Each scene shows the same named points in several views. A view is turned or mirrored, shifted and resized as a whole, has a little noise and may leave points out.

Scene 1
View 1
J_487: -14; 7; -18; 8; -11; 12; -11; -5; 13; 35; 7; 7; 4; -2; -11; -10; 7; -9; 24; 13; -15; -19; 6; -10; 28
J_134: -19; 9; -2; 12; 4; 1; 6; -12; 5; 14; 16; -1; -1; 3; -26; -7; 12; -1; 51; -1; 1; -28; 13; -3; 26
J_629: -7; -7; -3; 7; -13; 16; 1; 0; 13; 26; -27; -12; -7; 11; -1; -10; 0; -24; 24; 2; -22; -7; 2; -11; 34
J_343: -28; -3; 13; -5; 9; 14; 10; -11; -10; 16; -8; -19; -7; 17; -16; -12; 1; -3; 40; 0; -10; -8; -2; -12; 32
J_991: -25; 3; -4; -4; 5; 12; -4; -15; -7; 32; 5; -2; 1; 13; -14; -12; 5; 5; 28; 17; -13; -10; 0; -13; 32
J_941: -27; -6; -1; -7; 9; 15; -2; -10; -10; 26; -6; -6; 3; 13; -9; -12; 4; 2; 25; 17; -14; -4; -7; -16; 27
J_247: -6; -12; -14; 13; -4; 8; -5; 6; 10; 20; -22; 3; 12; 3; 1; -7; 5; -16; 14; 19; -14; -5; -7; -15; 20
J_347: -1; 4; -15; 21; 4; -10; 0; -23; 0; 27; 3; 14; -6; 19; -11; -7; 16; 7; 36; 20; 4; -14; 16; -2; 43
J_14: -10; 3; 4; 17; -6; 2; 8; -7; 10; 17; -7; -8; -5; 10; -19; -4; 4; -16; 34; 1; -8; -16; 4; -9; 34
J_664: 20; -3; -14; 46; -19; -14; 6; -4; 28; 18; -25; 10; 2; 11; -7; 6; 8; -28; 17; 15; -5; -10; 6; -6; 39
J_351: -2; -10; -7; 16; -6; 3; 0; -4; 8; 25; -26; 0; 4; 16; -3; -3; 3; -15; 12; 20; -15; 2; -6; -15; 35
J_335: -11; -5; -1; 17; 9; -4; 9; -13; -2; 14; -9; 0; 1; 16; -16; -4; 9; 0; 34; 14; -1; -8; 0; -9; 30
J_590: -10; 0; -11; 8; -12; 11; -8; -2; 13; 32; -10; 3; 7; 5; -7; -6; 3; -16; 13; 17; -21; -7; -5; -15; 28
J_550: -23; 0; -11; -11; -5; 25; -12; -6; -1; 39; -5; -3; -1; 8; -3; -17; 3; -4; 21; 15; -22; -9; 0; -14; 30
J_304: -23; -9; -7; -3; 3; 19; -1; 3; 2; 16; -10; -6; 6; -2; -5; -13; 5; -10; 35; 5; -12; -17; -1; -11; 13
J_40: -6; -3; -10; 19; 4; -4; 1; -11; 2; 21; -9; 8; 5; 14; -11; -2; 8; -1; 21; 22; -4; -5; -2; -11; 31
J_786: -26; -12; 6; 3; 19; 7; 12; -4; -11; 2; -10; -11; 5; 9; -15; -9; 7; 2; 46; 6; 1; -11; -5; -11; 15
J_572: 6; -4; 5; 31; -17; -3; 13; 0; 24; 11; -26; -11; -2; 13; -15; 3; 0; -33; 25; 0; -12; -9; -1; -12; 36
View 2
J_134: -7; 8; -20; 10; 22; 2; 33; -32; -17; -19; -4; -14; -50; 39; 67; -14; 10; -2; -11; 24; 34; 26; 16; -1; -8
J_786: -13; 27; -27; -31; -5; 24; 38; -11; -19; 7; -8; 4; -49; 37; 50; 1; 19; -4; -13; 9; 62; 16; 28; -16; -30
J_664: -31; 3; 10; 16; 7; -2; 26; -20; -35; -12; 25; 16; 24; -2; 12; -39; -44; 5; -39; -3; 17; 9; 17; -45; 18
J_335: -16; 17; -10; -5; 2; 15; 32; -18; -25; 7; 2; 6; -30; 14; 47; -9; 5; 10; -19; -5; 37; 13; 23; -15; -22
J_247: -26; 15; 8; 1; 16; 35; 26; 14; -28; -1; 8; 25; -10; 30; 18; 6; -19; 0; -26; 4; 39; -18; 32; -41; -7
J_941: -10; 27; -2; -7; 20; 45; 24; 4; -25; 14; -2; 14; -50; 36; 52; 14; 9; 8; -14; -2; 35; -12; 42; -1; -23
J_304: -17; 21; -8; -10; 19; 43; 27; 5; -22; -12; -1; 9; -41; 60; 39; 2; -1; -9; -17; 22; 50; -5; 33; -25; -10
J_347: -16; 3; 8; 33; 18; 6; 14; -32; -30; -5; 15; -10; -24; 15; 58; -26; 2; 28; -19; -12; 6; 24; 12; -11; -23
J_550: -11; 23; 16; 10; 38; 59; 11; 11; -30; -1; 6; 12; -47; 53; 48; 9; 0; 9; -16; 5; 23; -20; 42; -1; -10
J_351: -22; 21; 11; -2; 10; 37; 22; 2; -35; 14; 13; 24; -7; 13; 23; -9; -24; 11; -29; -13; 26; -13; 37; -23; -5
J_487: -12; 3; 11; 31; 43; 25; 19; 0; -24; -16; 6; 7; -31; 42; 46; 5; -12; 1; -16; 16; 18; -12; 26; -11; 2
J_991: -8; 18; 3; 9; 28; 37; 21; -4; -24; 8; -1; 6; -52; 34; 59; 14; 9; 11; -10; 1; 25; -9; 34; 9; -22
J_572: -20; 25; -6; -17; 4; 17; 32; -21; -31; -9; 13; 21; 2; 13; 21; -39; -43; -10; -37; 2; 33; 9; 34; -22; 34
J_629: -16; 36; 7; -20; 14; 60; 18; -6; -39; -5; 16; 18; -19; 46; 31; -36; -29; -3; -34; -2; 30; -4; 45; -12; 21
J_343: -5; 39; -17; -28; 10; 45; 30; -17; -28; 10; -5; 6; -56; 39; 61; -12; 9; 2; -15; -1; 43; 10; 44; 12; -10
J_40: -19; 9; 3; 12; 13; 13; 25; -9; -27; 9; 7; 12; -19; 9; 40; 2; -7; 14; -22; -7; 25; -1; 23; -20; -22
J_14: -10; 20; -8; -7; 16; 19; 32; -25; -26; -7; 5; 3; -27; 26; 47; -23; -15; -3; -23; 7; 31; 12; 28; -2; 11
J_590: -16; 16; 11; 12; 34; 35; 21; 7; -26; -3; 8; 22; -20; 30; 29; 5; -25; 1; -23; 7; 23; -24; 38; -13; 9
View 3
J_572: 5; -33; 9; 32; 11; -14; -8; -11; -6; -38; -25; -4; 35; -1; -4; 17; -5; -8; -14; -21; 1; -4; -5; 25; -20
J_40: -5; -11; 5; 8; 3; -26; -26; 11; 17; -34; -29; -12; 17; -6; 5; 22; 5; -8; -6; 5; -22; 2; -7; 6; -12
J_14: -1; -16; 4; 22; 6; -8; -25; -11; 7; -25; -20; 0; 14; 1; -3; 17; -11; -1; -19; -12; -13; 1; -1; 11; -16
J_247: -5; -19; 4; 23; 16; -23; -7; 12; 19; -51; -21; 12; 43; -6; -8; 10; 15; -9; 9; 1; -13; -4; -11; 1; -8
J_550: 6; 3; -1; 12; 6; -18; -28; 10; 30; -22; -11; 32; 15; -9; -16; 16; -2; -12; 5; 4; -17; -7; 6; -15; -5
J_629: 1; -19; 5; 30; 9; -17; -15; 1; 9; -29; -13; 23; 34; -8; -14; 15; -6; -13; 1; -13; -4; -11; 6; 11; -10
J_786: -28; 0; -10; 16; 15; 11; -32; 5; 29; -15; -22; -2; 15; 0; 2; 0; 12; 16; -13; -7; -23; 6; -11; 10; -9
J_343: -8; -1; -8; 18; 7; 8; -34; 1; 19; 2; -18; 7; 9; -2; -6; 7; -2; 3; -16; -13; -13; 0; 2; 15; -12
J_590: 15; -12; 4; 16; 8; -24; -14; 3; 16; -42; -21; 16; 25; -5; -11; 19; 1; -16; 1; 1; -11; -7; -4; -10; -13
J_347: -14; -9; 12; 6; -10; -35; -43; 9; 14; -29; -23; -17; 4; -9; 12; 34; -15; -6; -19; 9; -32; 4; 6; 10; -9
J_335: -13; -9; 1; 12; 3; -12; -31; 7; 16; -22; -26; -13; 14; -5; 6; 16; 3; 3; -13; 0; -21; 4; -5; 15; -12
J_664: 1; -40; 21; 27; 2; -41; -9; -5; -10; -62; -29; -20; 39; -5; 8; 31; -8; -13; -12; -8; -9; 0; -6; 23; -19
J_991: 2; 7; -4; 4; 1; -11; -38; 10; 28; -14; -20; 11; 2; -5; -6; 16; -1; -8; -7; 5; -23; 0; 1; -8; -7
J_487: 8; -6; 6; 13; 4; -23; -27; -5; 22; -45; -17; 16; 12; -2; -7; 26; -12; -10; -8; 7; -25; -1; 0; -19; -12
J_304: -16; -5; -3; 23; 17; 0; -22; -2; 29; -34; -11; 20; 23; 0; -10; 6; 2; 6; -4; -3; -22; -1; -6; -7; -9
J_351: 4; -17; 5; 17; 6; -28; -13; 15; 11; -34; -27; 2; 33; -11; -4; 19; 10; -16; 4; -2; -6; -6; -3; 14; -11
View 4
J_590: -22; -3; 20; 3; -16; 6; 10; 26; 4; 20; 39; 5; -8; -18; -4; -6; -27; -16; -32; -22; 9; -21; 39; 19; -11
J_14: 1; 0; 11; -4; 2; 11; 18; 32; 7; 4; 26; -5; -15; -11; -4; 3; -19; 8; -26; -3; 17; 11; 22; 17; -9
J_572: -1; -28; 3; 1; -10; 12; 29; 32; 23; 0; 22; -21; -11; 1; 1; -2; -19; 2; -36; -34; 13; 13; 20; 7; -23
J_991: -15; 25; 21; 6; 16; 11; 2; 21; -13; 16; 39; 22; -11; -23; -10; 0; -15; -1; -18; 6; 9; -14; 29; 22; 6
J_487: -12; 14; 24; -5; -20; 0; 6; 23; -2; 18; 42; 4; -12; -21; -5; 0; -31; -8; -27; 6; 21; -23; 46; 22; -10
J_343: -7; 14; 15; 1; 34; 18; 5; 36; -7; -8; 29; 16; -20; -20; -11; -1; -5; 9; -20; -6; 5; 7; 9; 29; 12
J_335: 1; 9; 15; 8; 13; 14; 21; 16; -8; 5; 26; 5; -10; 1; -10; -2; -4; 14; -27; 3; 8; -5; 22; 3; -7
J_347: 6; 23; 8; 18; 0; 4; 22; -2; -5; 15; 32; 15; -11; -2; 9; 20; -18; 23; -28; 24; 20; -13; 37; -7; -17
J_351: -21; -11; 10; 16; 2; 12; 16; 19; 6; 5; 34; 10; -10; -9; 0; -7; -15; -6; -35; -41; 3; -22; 27; 9; -11
J_941: -19; 17; 22; 8; 20; 14; 2; 23; -17; 7; 37; 23; -12; -21; -14; -9; -8; -5; -20; -8; 0; -20; 26; 23; 10
J_40: -7; 6; 15; 16; -1; 11; 22; 8; -7; 21; 31; 7; -4; 0; -6; -2; -9; 4; -28; -6; 7; -18; 33; -4; -13
J_134: 15; 23; 21; -14; 0; 4; 14; 29; -10; 3; 29; -2; -16; -10; -12; 6; -16; 18; -20; 37; 24; 8; 27; 18; -5
J_664: 3; -25; 2; 13; -34; 5; 40; 10; 25; 14; 24; -21; -5; 14; 10; 4; -23; 6; -44; -26; 18; -7; 35; -14; -41
J_629: -15; -13; 6; 4; -2; 10; 12; 34; 14; -11; 33; 5; -20; -18; 5; -2; -26; -5; -34; -39; 11; -13; 24; 27; -10
J_304: -6; 7; 28; -13; -2; 9; 5; 37; -12; -16; 36; 2; -20; -14; -18; -19; -10; -3; -30; -7; 8; -24; 27; 29; 1
J_550: -25; 17; 20; 4; 3; 5; -5; 28; -8; 5; 45; 24; -17; -32; -2; -2; -26; -12; -25; -13; 8; -31; 37; 32; 4
J_247: -17; -8; 22; 5; -15; 8; 16; 22; -3; 3; 36; 0; -9; -5; -11; -19; -11; -12; -36; -31; 3; -34; 34; 10; -15
View 5
J_14: 8; -20; -21; -4; 1; 0; 17; 8; -3; -20; -15; -10; -6; -10; -6; -30; 10; 19; 12; -9; 13; -13; 13; -32; -32
J_629: 6; -12; 4; -14; -5; 1; 26; 4; 19; -34; -17; -1; -3; -8; -2; -25; 10; 10; -7; -8; 6; -19; 13; -45; -23
J_343: 13; -17; -38; -13; -3; -6; 33; 22; -2; -41; -23; -8; -11; -12; -8; -42; 23; 14; 16; 15; 19; -23; 4; -44; -12
J_991: 11; -11; -20; -31; 7; -8; 29; 27; -15; -16; -26; 3; -6; -10; -12; -35; 28; 3; 21; -1; 25; -27; 13; -35; -7
J_786: 25; -17; -59; -12; -4; 1; 22; 16; 2; -31; -21; -7; -13; -15; 4; -32; 20; -8; 25; 13; 23; -16; 12; -30; -7
J_347: -4; -2; -28; -17; -4; 10; 17; 25; -28; -10; -37; 10; -3; -13; -13; -20; 9; 18; 18; -27; 24; -20; 14; 2; -24
J_572: 1; -16; -5; 5; -7; 0; 6; -5; 21; -29; -5; -18; -5; -9; -2; -14; -4; 20; -3; -17; 8; 2; 10; -31; -37
J_590: 8; -12; 12; -28; 8; -6; 18; 10; 6; -8; -15; -2; -1; -7; -8; -21; 17; -2; 2; -16; 18; -18; 18; -38; -16
J_304: 27; -18; -27; -25; 2; 4; 28; 4; 9; -17; -21; 1; -7; -8; 7; -33; 22; -14; 11; -1; 11; -26; 19; -44; -17
J_550: 12; -9; -1; -38; 6; -6; 36; 19; -3; -17; -27; 10; -1; -7; -8; -36; 30; -2; 6; -3; 16; -33; 16; -46; -7
J_487: 12; -15; -1; -33; 13; -1; 23; 9; -12; 6; -24; 5; 0; -6; -6; -30; 21; 0; 11; -21; 13; -25; 23; -34; -25
J_247: 14; -7; -1; -27; -1; 0; 12; 6; 22; -17; -13; -2; -2; -8; 1; -12; 13; -18; 1; -15; 19; -13; 19; -32; -9
J_40: 3; -5; -19; -20; -1; 1; 10; 21; -5; -13; -21; -1; -6; -12; -11; -12; 12; -2; 13; -17; 28; -11; 15; -12; -11
J_335: 7; -10; -36; -11; -6; 2; 13; 21; -6; -25; -22; -6; -7; -12; -7; -21; 11; 6; 17; -8; 26; -12; 11; -16; -15
J_941: 17; -9; -25; -34; 3; -8; 31; 28; -8; -22; -25; 3; -7; -12; -9; -35; 29; -7; 19; 4; 28; -28; 12; -38; 2
J_134: 17; -24; -49; -10; 8; 5; 21; 10; -27; -3; -27; -3; -7; -9; -3; -39; 16; 16; 29; -9; 13; -20; 19; -23; -38

In a view up to two points have been moved. Name them for each view, in the order of its rows, or write -.
view 1: -
view 2: J_347, J_629
view 3: J_247, J_343
view 4: J_351
view 5: J_941
